A landscape with many valleys, sampled at points; each row gives a point and its height.
A ball rolls from a point to the lowest of its 2 nearest points, and stops where none of them is lower. Distance is the straight distance between rows; heights are no part of it.
j_166 h=79.6: [121  93 110 128 102  81 109 105  93 105  85 109 101 107  85  86 117  91
  89 130  99 104]
j_108 h=33.5: [ 78 116  96  96  66  64  54 107  83  85 101 131 101 101  94  93  98 105
  95  89  84 129]
j_946 h=29.3: [131  99  91 111 112 142 106  71  75  77 109  97  82 132 104  88 114  65
 121  90  96  90]
j_114 h=51.7: [ 79 124  91 120 111  92  96 138  99 117 135 117 131  78 103  96  83 103
  77  78  97 107]
j_811 h=67.1: [ 73  94  97  55 117 120  92 113 123 104 102  77 118  68 104 121  87 109
  95 116 131 106]
j_264 h=22.8: [119  92  81 121  75 136 106 113 116 142  50  89  94 103 122  66 124  86
 133 117 115  79]
j_650 h=72.7: [ 79  89  84  57  78 109  69  93 100  71  92  97 102  88 116 123  99 113
 114  99 111 124]
j_26 h=16.5: [129  88 104 108 121 115 127  89 111  62  87 107  75 137 108 104 117  90
  89 128 116  86]
j_544 h=15.8: [ 86  87  91 112  74 142  93 119 114 149  78 113 104 105 128  58 101  75
 137  76 108  97]
j_489 h=28.1: [ 57  94  86  80  88 107  86 111 109  93  98 112 132  91 124  93  96 110
  96  82 108 121]
j_370 h=24.5: [ 44  88  92  94  71  81  79  79 115  96  69  88 122  87  99  86  96 127
  83  93 111 126]
j_893 h=19.3: [ 87  95  76 116  73 135  82 120 106 135  90 103 108 103 142  66 105  82
 146  66 104 100]
j_299 h=58.5: [108  96 155 134  82  85 121  81  92 104 115 127  99  82  68 106  81  91
 107  93  70 108]
j_902 h=50.2: [ 91 126  80 112 110 107 111 132 104 112 134 105 124  83 112  98 108  97
  83  99 115 100]
j_825 h=48.0: [105  81  85 112  80  77 102 106 104 108  45  91 114 109 103  86 140 101
 117 116 111 121]
j_525 h=28.0: [103  88 101  87  95 128 116  89 109  77  96 110 107 106 104  93 118 102
  87 126 103 101]
j_921 h=20.5: [142  96 110  86 130 129 121  99 117 115 123 109  89 116  68 130 115  98
 112 131 109  71]
j_601 h=47.3: [100  89  85 133  76 108 130 100 110 108  81  99 128 130 126  57 130 105
  96  95 101  97]
j_291 h=30.7: [105 112  91  98 121 116 103 112 112  92 130 113  86 102  85 120  91 107
  83 126  97  83]
j_285 h=30.4: [116 119  97 121 115 106 102 125  89 124 137 118  86  96  58 129  87 107
  99 112  86  88]
j_585 h=16.6: [ 45 105  76 104  67  71  67  91 124 102  60  96 144  92 106  86 107 115
  93  90 107 123]
j_232 h=61.0: [122 102 109 107 116  64 100 104 119 131  73  70 111  81  87 104 122 108
  89 125 115  95]
j_359 h=67.3: [ 79  80 119  78 120 106 112 114  88  83 145 139  92 101  98  93  52 108
  86  87  81 105]
j_379 h=60.9: [121  97 136 135 102 109 131  89  93 100 121 126  93  95  64 112  76  91
  94 112  71  96]
j_245 h=63.9: [104  99 126 135 124 117 140 111 103 106 132 111 118  74  86 101  70  93
  82  94  89  86]
j_365 h=58.0: [ 67  53 102  69  94 127 114 106  96 107  88 117 139 112 114  68 101  94
 141  61 109 102]
j_476 h=22.9: [129  94  98  94 138 115 117  87 116  56  97  91  74 136 119 122 101  94
  86 121 127  72]
j_801 h=20.6: [ 75  82  98  67  91  95  76 107  90  81 132 124  84  87  89 118  55 106
  96 103  95 123]
j_911 h=66.7: [ 86  95 115  94 118  94  98 122  86  99 134 145  99  87  86 105  49 113
  98  81  73 107]
j_125 h=43.0: [ 99  83  88 103 110 113 122  73 118  48 122  85  88 117 108  99  92 111
  69 126 128  84]
j_480 h=75.0: [103 107  77  85  82  93  77  99  93  93  74 104 110  96 104 107 125 108
 122  99 108 118]
j_553 h=45.6: [140 117  89  86  91 106  83 131 102 151 125  91  91  85  92 114 106  87
 128 101 120  72]
j_284 h=67.7: [ 74  92  88  59  97 107  83 105 111  87 122  78  97  70 101 122  84 117
  90 117 129 107]
j_455 h=41.7: [111  91  66 144  99 116 132  97 104 100  82  86 113 125 130  62 129  90
 108  86 102  87]
j_152 h=26.4: [133 107  77 134 154 117 118 100 101  99  90  71  78 143 121 107 119  64
  92  91 127  86]
j_304 h=33.6: [103 111 109  74 128  96  85 102 117 131 118  88  77  68  59 149  70 127
 111  97  95  99]
j_51 h=24.7: [121 110  81 125  90  70  93 103  72  82  92 121  86 119 111  87 125  89
 101  88  85 109]
j_310 h=52.5: [ 70 131 105 127 118  96 136 109 126 106 124  88  87  57  97 110  49 115
  76  84  90  92]
j_603 h=40.2: [ 94 125 124 161  78  56  99 107  83 121 113 121 120  95  89  71 100 103
  75  84  79 101]
j_534 h=27.7: [ 98 119 109 107  99  96 105  96  85  68 131 126  88 136 124  85 107 101
  82  95  68  86]
j_385 h=37.6: [123  82 105  86  79 134 115  96  87 116 103 107 102  97  89  91 110  75
 125 112 118 101]
j_473 h=30.2: [114  90 111  68 108 105  95  91 115  99  92  89  96  93  88 114 109 110
  95 138 113  93]
j_317 h=31.5: [101  85  95 126 108 106 123  79 109  54  90 105  90 145 139  77 117 112
  63  96  92  82]
j_857 h=37.9: [ 92  66  92  77  94  65  92  86 123  94  68  52  84  89 106  99 121 121
  88 128 131 117]
j_929 h=69.8: [ 87 130 100 100 111  84  86 105 114 113 106  75  97  71  83 115  77 119
  82 121 105  95]
j_572 h=73.0: [107  82 138 123  87  71 111  75  91  84  70 119  87 122  86  72 105 101
  74 125  66 122]
j_846 h=58.7: [133 102 113  95 119  50  85 108 119 132  85  84  93  87  78 112 117 110
  97 121 103 107]
j_996 h=36.9: [ 99 107  92 117 133 145 105  74  69  84 127 101  97 146 127  76 106  76
  94  66  76  83]
j_194 h=42.4: [ 49 109  94  98  62  70  68 119  82 101  96 132 128 119 113  86 119 101
 106  53  85 118]
j_688 h=48.5: [ 92 119  64  90 102 105  85 116 101  73 143  89  91  90 117 126  85 114
  84 110 109  85]
j_841 h=43.1: [138 102  96  83 100  93  89 108  91  96  99 107  88 107  85 112 121  91
 123 125 105  98]
j_985 h=45.0: [ 98 131  68 109 125 127 106  93  91  75 119  90 112 129 146  85  97  96
  77  65  87  86]
j_906 h=45.8: [140 111  78 100 126 126 114 103 111 116 119  78  92 109 106 104 130  88
 114 105 132  57]
j_800 h=40.7: [158  97  79  69 138  96  91  98 139 101 106  75  95 103 109 122 128 112
 107 106 121  80]
j_555 h=32.6: [ 98  91 114  96 101 125 118  85 109  75 123 123 106 118 108  90 102 102
  78 115  89  94]
j_712 h=41.4: [ 87  81  95  87  95  72  82  93 118  97  43  71 102  89 102 104 119 124
  91 128 122 122]
j_537 h=16.3: [ 83  88  95  57 118 109  83 124  95  92 119 122  95  75  80 126  54 109
 107 100 105 111]
j_185 h=47.2: [ 95  97 114 101  88  79  90  89 105 119  46  82 122  74  75 108 117 103
 105 110 118 111]
j_117 h=25.8: [124  89 108  72 126 125 109 129  91 133 125 108 106  72  71 135  75  86
 123  97 110  86]
j_794 h=76.2: [111 131 107 118 104  58  76 108  89 123 101 103  64  85  56 127  83 122
  98 121  71 101]
j_392 h=37.8: [103  93 114  82  72  88  73 103  68 104 105 143 101  96  73 105  87  79
 122  86  94 132]
j_442 h=25.7: [ 69 127  95 130  82  64  83 124  91  96 121 113 119 110 125  72 114 124
  66  81  82 106]
j_62 h=16.7: [ 80 110 104  61 104  81  57 111 106 116 104 101 105  62  72 137  77 104
 115  99 113 112]
j_797 h=77.6: [117 116 100 113  98  53  76 110  85 106  93 107  85  93  70 107  98 107
  97 128  89 106]
j_349 h=23.1: [118  80 100  90 111 115 116  84 105  69  84 106  91 118 106  97 127  97
  95 133 109  95]
j_382 h=70.8: [ 92  68 125 117  88  68 110  80 107  82  54 102  82 111 101  77 104 107
  67 126  91 129]
j_774 h=78.6: [121 101 119 113  92  78  98  93  85 109  82 106 104  90  66 103 105  97
  98 122  94 108]
j_181 h=37.5: [ 92  88  96 124 107 102 125  90 123  70 100 101 100 122 122  73 109 118
  54 119 100  94]
j_725 h=60.2: [100 131 109 126 117  71 131  96 131 111  85  58  92  64  89  97  86 118
  69 116 104  82]
j_236 h=6.5: [ 67 101  69 110  68  82  82 104 111 107  67  99 147 102 112  83 119 109
 110  87 104 119]
j_529 h=38.0: [121  84  81  69 113  79  83  88 111  80 138  67  64 107  78 133  94 128
  98 118 117  83]
j_261 h=37.2: [105  68  96  59 103 119 103  73 118  62 117  75  84  98  96 123 100 112
  93 133 126  92]
j_23 h=28.2: [111 117  51 139  63  81  75 127  78 130  84  96  88 104 129  70 120  91
 124  76 112  91]
j_847 h=26.0: [106 120  68 139  62 108  66 114  81 127  96 103  86 110 136  63 110  84
 129  69  92  98]
j_292 h=17.4: [128 100 102 112  74 136  75 103  92 132  68 110  70 103 114  68 123  72
 147 118 100  92]
j_988 h=31.4: [117 117  85  65 117  73  62 112 130 117 116  76 100  80  90 121 102 129
 100 109 114 100]
j_539 h=25.6: [136  90 117  66 124 118 105  86 127 102 109  90  97 101  71 126 112 109
 111 141 109  84]
j_589 h=24.9: [107 119  96  63 102  67  51 107 117 122 103  84 101  71  77 129  93 118
 110 104 114 106]
j_44 h=46.5: [ 62 136  97 109  76  66 118  99 110 102 110  83  73  58  80 115  57 115
  86  77  95 104]
j_959 h=55.6: [138 103 101  87 121  49  70 104 118 124  97  91  69  97  67 124 105 120
  98 122  92 109]
j_471 h=16.4: [133  91 119 101 125 135 134 100 106 122 127 110  95 100  62 128  94  87
 109 126 108  71]
j_450 h=40.6: [123  67 121  85  73 147 121  83  83 110  99 118  88 116  89  81 112  70
 131 110 102 107]
j_564 h=73.9: [ 88 108  69  71  79 105  64  98  91  78  71  92 107  98 120 122 111 107
 123  87 104 118]
j_762 h=66.0: [ 95  96 111 112 132 102 114 125  90 107 137 136  90  82  76 115  53 112
  98  83  73  99]
j_690 h=35.8: [ 88 124 111  77  83  61  72  81 103 104  84  81  72  68  61 133  69 111
 110 105  94 108]
j_150 h=49.5: [ 94 126  69  94 104 117  92 117  86  80 130 113 108  99 135 101  94  92
 101  73  93 103]
j_147 h=50.8: [ 83 117  68  87 121 113  96 139  88  90 147 124 115  94 134  94  81  94
 102  62  98 100]
j_69 h=69.6: [ 65  65 134  74  90 107 108  85  94  82 106 117 107 112 114  89  82 110
  83  96  90 115]
j_876 h=54.8: [ 91  67  97  75  80 138 124  78 115  89  75 106 133 117 112  90 119  96
 136  90  99 120]
j_119 h=25.5: [102 106 104 111 139 126 118 116 108 112 139 116  88 101  66 139  84 109
  89 119  89  82]
j_506 h=49.9: [ 97 131  59  90 113 116  86 128  93  75 143 101  97  97 126 125  87 101
  95  94 100  93]
j_360 h=49.2: [ 71 135  91 118  89  74 134  98 111  99 128  80  76  61  82 119  48 123
  71  87  95  96]
j_163 h=68.1: [ 77  77 138  94 129 111 127 110  95  93 128 128 110  98 110  85  65 103
  77  88  78  92]
j_165 h=24.1: [100 129  51 131  69  80  78 125  82 113 101  98 115  97 121  80 124  98
 111  67 108 105]
j_816 h=62.7: [122 107 116 123 102  84 107 104 111 138  87  72 118  66  79 103 111 102
 101 113 120  84]
j_273 h=47.4: [ 56 106 130 121  98  97 117  91 112  98 111  95 120  95 116  73  84 115
  52  90  85 103]
j_309 h=50.3: [ 94 101 130 103  75  76  83  76 108 110  47  87 115  57  66 120 113  87
 121 101 109 107]
j_575 h=58.8: [ 70  68 107  98  98 115 115 115  98 121  93 115 146 101 115  68  94  97
 111  54 110  90]
j_265 h=47.5: [ 92 118  75  95 119 133 104 102  91  66 139 104  99 118 142 102  83  93
  78  72  89  85]
j_990 h=57.6: [ 90  72 124 112  89 127 131 112  98 129 100 111 137  95 110  80  96  92
  97  74 109  94]
j_707 h=65.8: [ 79  79 121  80 106 122 111  89 115 101  73  87 131  61  96 110  91 100
  95 110 119 113]
j_656 h=32.9: [140  95  92 122 137 107 130  99 113  97  79  75  78 134 122 114 140  69
 100 106 129  80]
j_964 h=10.6: [136 105  95 125 115  87 110  87  82  60  92 115  58 149 118 111 102  75
  82 102  86 102]
j_723 h=17.9: [127  83  74 139 141 125 105  87  91 105  77  69  82 143 119  88 116  61
 102  97 115  92]
j_856 h=65.4: [ 93  97 103 128 118  58 117 110 128 116  68  66  97  99 120  99 131 104
  50 131 118 111]
j_860 h=14.3: [132 101  83 123  89 131  73 111  99 134  63  87  76 108 129  72 125  75
 143 108 108  82]
j_357 h=32.4: [138  93 104  97  91 143 108 109 111 140  96  93  87 103 106  78 115  74
 122 122 123  68]
j_221 h=66.4: [ 84  90 116  63 111 118  95  90 124 109  76  76 128  62  88 119 101 102
 103 116 127 106]
j_434 h=34.1: [ 70  77  81  89  89  73  99  80 108  73  89  57  92  88 101  88 110 129
  79 119 132 120]
j_451 h=27.2: [115  85  55 130 133 119 104  92  90 105  60  54 108 142 124  84 114  70
 115  93  97 106]
j_307 h=69.1: [ 70  92 150 110 119 107 137  96 100  92 134 120  97 106 103  89  64 106
  64  97  68  87]
j_210 h=62.6: [114  96 121 126 105 118 123 107  94 112 127 121 112  97  79 106  86  82
  90 109  86  96]
j_241 h=10.0: [ 91  94 106  55 110  89  66 110  98 106 103 109  89  69  63 145  57 106
 121  96 104 114]
j_445 h=37.7: [137  79 100 100 128 109 127 101 118 105  79  84  92 120 107 105 145  88
 105 126 126  78]
j_879 h=40.8: [133 111  82  94  97 113 103 101  85  93  96  97  90 108 100 103 124  82
 124 108 102  90]
j_528 h=30.8: [ 72  94 107  92  89 101  94 106  97 106 100 125 129  99 109  93  96 105
  95  78 101 118]
j_7 h=52.2: [ 84  77 113 126  67 120 139  93 105 119  90  95 134 136 119  59 128 108
 100  94  90  95]
j_488 h=48.3: [110  98 118  66  88  95  72  94  85  93 101 118  83  92  62 125  83 100
 116 128  85 119]
j_843 h=42.5: [ 64  76 116  87 100 118 118  77 117  83 126  85 101  96  99  88  71 118
  59 112 107 109]
j_676 h=33.3: [118 119  95 101 104  88  94 124  84 116 126 113 101  93  72 124  95  97
 108 114  94  99]
j_198 h=37.0: [141 109  78  62 131  82  76 108 136 105 110  75 101  84 109 120 116 123
 100 114 118  86]
j_705 h=23.5: [ 61 101  65  84  87 115  85 104 107  80  88  95 131 106 144  96 101 111
 112  67  95 117]
j_490 h=41.5: [106 118  69 132 131 131 117  86  91  76 106  92 102 144 130  78 109  83
  82  69  89  82]
j_162 h=55.7: [ 91  74 123 119  83 135 142  95  96 123 100 108 134 120 111  67 112  94
  91  91  98  93]
j_235 h=41.1: [ 95  75 100 116 108 102 125  78 122  56 106  97  83 120 111  92 101 110
  59 132 121  91]
j_711 h=39.2: [ 88  86 109  81  63  92  81 104  70 112 101 145 110 109  86  94 102  78
 125  65  95 127]
j_287 h=8.0: [ 99  98  97 127  89  85 118  96  97  82  95 120 108 134 121  71 128 113
  78  99  77 101]
j_795 h=44.4: [ 58 100 113 105 102 106 124  84 115  89 125  78 107  83 102  84  67 113
  53 100 104 104]
j_666 h=28.9: [ 75 107  96  73  79  69  62  88  86  94 106  86  72  80  64 122  64 115
  96 112 103 121]
j_184 h=34.4: [114  79  99  65 103  92  91  84 113  75 110  74  75 101  89 123 100 121
 100 132 124  92]
j_548 h=37.4: [117  99  73  98  97 120 100  83  84  84  73  82 102 113 113  96 127  86
 131  92 102 103]
j_49 h=80.5: [ 87 102 115 145  91  68 114  86 111 109  42  85 118  74  91  78 109 105
  83 105 101 116]
j_976 h=47.0: [134 116  77  89  92 117  82 128 106 151 112  72 101  83 118  96 123  90
 132  91 135  73]
j_441 h=38.1: [ 69 121 111 101  73  55  62  91  90  93  97 120  97  80  77 104  70 102
  86  91  78 128]
j_728 h=43.7: [ 74 121 138 151  88  69 114 105  87 113 117 114 122  95 100  72  93 104
  71  79  73  96]
j_154 h=34.5: [122 126  70 113 140 130 113 103 110  73 105  84  97 118 123 113 109  97
  82 103 121  62]
j_965 h=42.6: [ 62 138 109 110  66  56  87  91 101  95  94 103  78  63  76 106  59 105
  88  73  81 119]
j_692 h=46.9: [101 115 129 103  77  59  72  88 106 119  71  92 104  53  54 130 108  87
 133  94 103 103]
j_629 h=42.3: [142 123  79  98  81  72  72 125  75 123 102  96  77 100  95 109 118  88
 138  98 109  89]
j_217 h=45.4: [122  73  91 106  87 101 118  92 100 109  57  93 101 113 100  90 141  95
 118 125 115 104]
j_199 h=41.8: [ 99 117 126  77  89  59  61  85 106 112  74  94  90  61  53 131  87 103
 121 106  96 109]
j_868 h=57.4: [ 92 134 117 132 121  96 136 103 135 117 101  70 106  57  85 113  89 114
  84 109 102  76]
j_523 h=30.9: [133 125  71  84 153 119  94  99 108  82 109  75  84 126 116 124  95  92
  91  94 121  63]
j_653 h=47.6: [126 118  75 104 110 141 112 117  98 114 129  88  98  97 117  98 114  72
 118 100 121  68]
j_606 h=46.3: [108 109  70  77 120 112  89  98 111  67 139  71  85 105 113 130  91 116
  85 116 123  67]
j_741 h=9.1: [110  92 108 106  68 147  86 111 101 144  71 123  89 104 112  66 101  68
 143  96 104 105]
j_878 h=28.3: [117  99 117  72 131 110  93 121 110 134 119  93 105  66  63 150  79 106
 122  99 100  96]
j_398 h=28.4: [122  96  88 102  86 140 109 116 118 156  71  74 101  89 114  83 125  91
 121 118 133  73]
j_586 h=24.8: [ 94 100  94  66  87 102  73 110  84  68 130 130  80  97  94 120  76  99
 112 102  87 125]
j_681 h=16.8: [ 73 104  64 102  73 105  96 100 114  93  82  89 149 112 135  80 116 108
 125  70  96 110]
j_107 h=48.2: [ 54  89 101  84 103 125 121 111  84  88 104 100 118 131 146  80 110 107
 123  59  76  97]
j_510 h=43.3: [155 109  83  85 144 107 107 107 129 104 102  77  97 110 119 119 133  99
 107 103 130  67]
j_34 h=35.9: [116  87  61 147 107 112 125  98  98 103  70  65 106 139 140  71 120  80
 107  86  99  92]
j_59 h=48.4: [119 114  72  89  79 126  75 118  99 138  88  78  91  88 120  92 122  85
 145  93 131  84]
j_134 h=45.5: [127 103 108  67  97  86  77 104  90  99 103 112  87 101  71 128 109 105
 125 128  92 107]
j_557 h=63.8: [109 105 127 123 103  99 118  93 111 119  87  80 121  61  79 110 101  94
 100 110 112  91]
j_535 h=24.6: [ 70  96 105  69  86  81  77  90  90  85 122 102  79  80  71 120  54 111
  96  98  97 125]
j_709 h=78.0: [ 69 100 132 124  77  69 101  75 100  96  73 103 114 110 103  65  96 122
  65  96  80 114]
j_482 h=35.6: [118 107 102  88  85  95  82 122  73 119 125 136  95  93  70 125  82  81
 127  98  93 113]
j_500 h=29.8: [ 51  82  87  92  70  77  92  66 104  85  85  73 103  95  92  82  96 126
  73 102 117 130]
j_286 h=24.4: [139 109  90 103 130 121 103  82  81  67  95 101  68 137  99 112 102  72
 109 103 102  80]
j_874 h=41.0: [ 71 102 112  98  61  69  69 115  70 116 105 138 120 116 102  88 109  89
 113  55  89 118]
j_449 h=33.8: [ 61  92 126  99  96  83  94 104  92 104  95 120 123  82  98  95  75  97
  93  64  89 114]
j_602 h=44.3: [ 45 105  87  92  75  90  86 120  81  98  99 113 127 128 136  83 113  99
 131  48  81 106]
j_799 h=49.0: [137 101  95  65 104  69  71 100 100  84 106 102  58 109  79 141 105 118
 115 128  90  97]
j_443 h=29.7: [112 109  89  68  74  97  66 100  71  65 105 127  74 104  96 122  96  96
 121 105  83 120]
j_698 h=46.6: [112  67 143 108  88 127 131  82  89 109  97 122 120  97  89  92  92  81
 100  98  93 103]
j_191 h=48.8: [ 92  73 134  88  89 126 126  83  94  99  97 125 125 105  95  92 110  94
 103  97  87 113]
j_919 h=74.2: [115 133 121 105 110  65  98  97 111 124  93  90  69  66  53 135  89 127
 111 103  76  98]
j_784 h=37.1: [112 111  65 106 134 131 110  90  94  79  85  74 101 125 129 102 118  87
  93  98 113  77]
j_726 h=19.4: [128 109  92 106 134 119 103  72  79  56  92 114  63 153 109 102  88  77
  85  98  92  91]
j_233 h=70.7: [ 75  74 112  63  83 119  97  90  99  70 105 115 102 109 124 101  93 108
 101  89  90 121]
j_102 h=29.4: [102 123  82 101  73  79  77 110  73  81 105 128  99 108 109  93 116 102
 105  87  83 119]
j_321 h=44.2: [140 123  84  93  90  81  73 128  91 143 121  99  94  98  80 111 113  95
 126 101 114  82]
j_599 h=50.9: [100  85 128  71  79  94  78  81  82  81 101 132  82 101  67 116  74 102
 105 118  76 129]
j_694 h=32.8: [109  95  58 102 124 130 102  85  91  87  69  65 113 132 122  87 115  86
 114  91  98  99]
j_819 h=68.7: [ 73  65 150  79 119 121 131  97  90  91 108 128 117 107 109  82  75 101
  83  92  86 100]
j_172 h=35.2: [121  89 105 100  87 138 121 105  97 132 102  99 101  95  95  86 107  76
 117 117 121  82]
j_901 h=37.3: [139 125  76  80 107  97  63  97  52  93  95  87  77 112  92 112 114  74
 143  87  90 104]
j_917 h=71.1: [ 94 130 112 101 111  75  90 100 117 125  96  78 107  58  77 125  83 109
 100 101 108  97]
j_971 h=32.1: [ 92 104 112  93 102 115 113 100  91  73 134 133  96 127 117  90 104  94
  90  91  76  95]
j_641 h=33.2: [109  92 103 111 111 140 103  74  71  86 114 100  87 143 119  76 110  71
 123  71  77  96]
j_752 h=69.2: [ 90  74 109 117  94  76 114  81 115  98  53  88  98 101 101  80 114 112
  72 132 102 122]
j_646 h=68.8: [ 82 112  93  82 104  84  84  97 111  99 114  69  91  76  85 113  80 122
  83 123 119 102]
j_158 h=44.8: [ 99  98  78  90 116 114 113  89 113  55 138  76  87 106 106 119  92 115
  80 123 127  74]
j_734 h=34.2: [134 119  81  81 100 102  78  96  66  68 104 112  76 116  96 118 103  81
 126  97  79 109]
j_493 h=19.5: [ 83 127  74 123  70  74  81 118  90 106 102 111 129 108 121  73 122 111
  91  71  95 114]
j_10 h=74.9: [ 92  79 140 111  73  85 107  82  77  94  76 123 110 130  92  71 122 111
  86 106  71 112]
j_618 h=64.9: [ 91 100 130 109 103 109 117  83 110 101  79  90 121  64  89 105  94 102
  90 121 107 101]
j_348 h=71.7: [ 81  74  90  50  77 118  81  92  90  60 111 107  91  96 116 112  88 109
 111  87 107 123]
j_222 h=46.1: [ 48  87 100  91  84 105 117 124  86  98  99 112 130 127 136  78 116 106
 125  60  88 108]
j_961 h=54.0: [ 91  95 145  95  76  76  81  76  83  91  87 131  84  87  65 114  72  92
 108  95  65 131]
j_65 h=41.6: [134  77 114 110 105  89 121  99 104 114  72  93  95 108  92 100 136  87
  98 136 120 100]
j_983 h=76.4: [ 62  88 162 113  78  87 108  74  84  94  76 114 114 119  97  74 100 113
  80 102  67 107]
j_74 h=48.1: [ 63 116 152 136  99  85 132  87 106 100 109 103 117  91 109  74  89 109
  65  83  74  98]
j_687 h=27.0: [136 107  87  87 139 110  97  88 105  69 102  80  65 139 116 132  86 103
  87 107 119  63]
j_522 h=30.5: [ 64 127 109 126  82  62  79 102  89  99 116 116 110 103 113  71  95 121
  56  89  78 110]
j_610 h=44.9: [ 94  91  94  99  94  77  89 102 104 116  50  82 124  90  91  99 133 110
 102 119 120 115]
j_918 h=54.9: [ 83 135 112 129 128 106 135 111 127 112 123  78 101  52  91 115  68 109
  84  95  91  84]
j_771 h=39.5: [155 125  73  84 113  75  56 109  70 110 101  84  75 107  98 119 122  82
 140  80  98  91]
j_160 h=38.8: [ 83  65  98  55 101 132 109  77 114  71 109  82  99  87 103 116  96 114
  91 130 120 102]
j_855 h=20.1: [ 88 115 100 123  90  95 116 101  81  83 118 116 102 139 132  70 129 103
  84  84  68  90]
j_997 h=51.9: [ 79 110  86 105 122  96 101 143  87 111 145 136 127  80 111  89  75 100
  86  69  96 100]
j_167 h=22.4: [ 83 110  81 130  63 125  69 118  91 133  95  95 102 118 146  60 101  83
 145  58  90  95]
j_159 h=43.9: [119  59 136  88  83 138 128  94  84 124  98 130 100 103  89  78  82  69
 120  92  98  94]
j_57 h=65.1: [ 91 100 117 124 131 115 128 112 107 104 135 118  95  73  80 114  54 106
  90  94  75  94]
j_613 h=56.7: [ 80  63  92  74  82 136 121  94 113 106  81 101 132 110 116  80 108  87
 147  77 106 115]
j_993 h=18.3: [127 107  93 126 104  79 101  96  78  63  94 123  72 139 120  90 114  82
  84  94  77 101]
j_364 h=56.5: [ 94  95 156 117  83  77 107  81  89  94 106 135  92  83  73 103  73  95
 107  87  59 121]
j_831 h=23.3: [ 90  81  92 113  90  91 116  81 101  63  79 102  92 146 138  78 119 113
  75  95  77 102]
j_420 h=62.9: [102 112 109 130 129  58 123 107 134 122  68  56  97  79  98  91 103 109
  56 124 110  90]
j_937 h=67.2: [ 97  89  95 139 109  68 114 108 116 107  60  90 101 102 112  85 128 108
  64 122 106 122]
j_805 h=21.1: [113  96 111  99 143 145 133 117 105 110 137 127  99 100  69 131  80  93
  99 120  93  82]
j_669 h=40.9: [ 72  68 109  71 104 127 118  78 110  74 129  88  94  85  94 108  68 108
  78 118 113 111]
j_279 h=35.7: [ 86 127 111 142  80  43  84 101  87 104  94 117 110  97  92  68  99 112
  63  89  82 119]
j_276 h=72.8: [107 131 122 104 103  75  96 101 116 127  99  87  85  54  59 130  87 110
 124  95  88  97]
j_483 h=24.2: [118  87 100  92 137 131 125 132  94 119 139 122 107  79  69 121  69  91
 111  98 103  85]
j_176 h=52.1: [154  97  90  77 121  58  69 106 113 104 111 103  64 111  86 135 115 109
 112 113  93 104]
j_804 h=79.4: [ 73 110 120 140  86  74 105  81 110 105  64  96 124  79  99  70 103 114
  68  92  92 114]
j_597 h=48.9: [105 124  64 111 108 129 115 126  97 108 129  93 113  95 121  91 119  83
 105  94 123  88]
j_303 h=52.0: [ 79  63 122  73  79 131 120  72 112  88  78 114 128 118 106  84 116 105
 115 105  94 120]

For each start below, name the point where the ball stops.
j_365 | j_860
j_902 | j_241
j_74 | j_493
j_321 | j_801
j_564 | j_163
j_937 | j_964
j_712 | j_236
j_159 | j_860

Two balls start at each pair of points below. Name the first point that both come to, or write none.
j_114, j_310 | none
j_49, j_309 | none
j_273, j_983 | none
j_265, j_506 | none
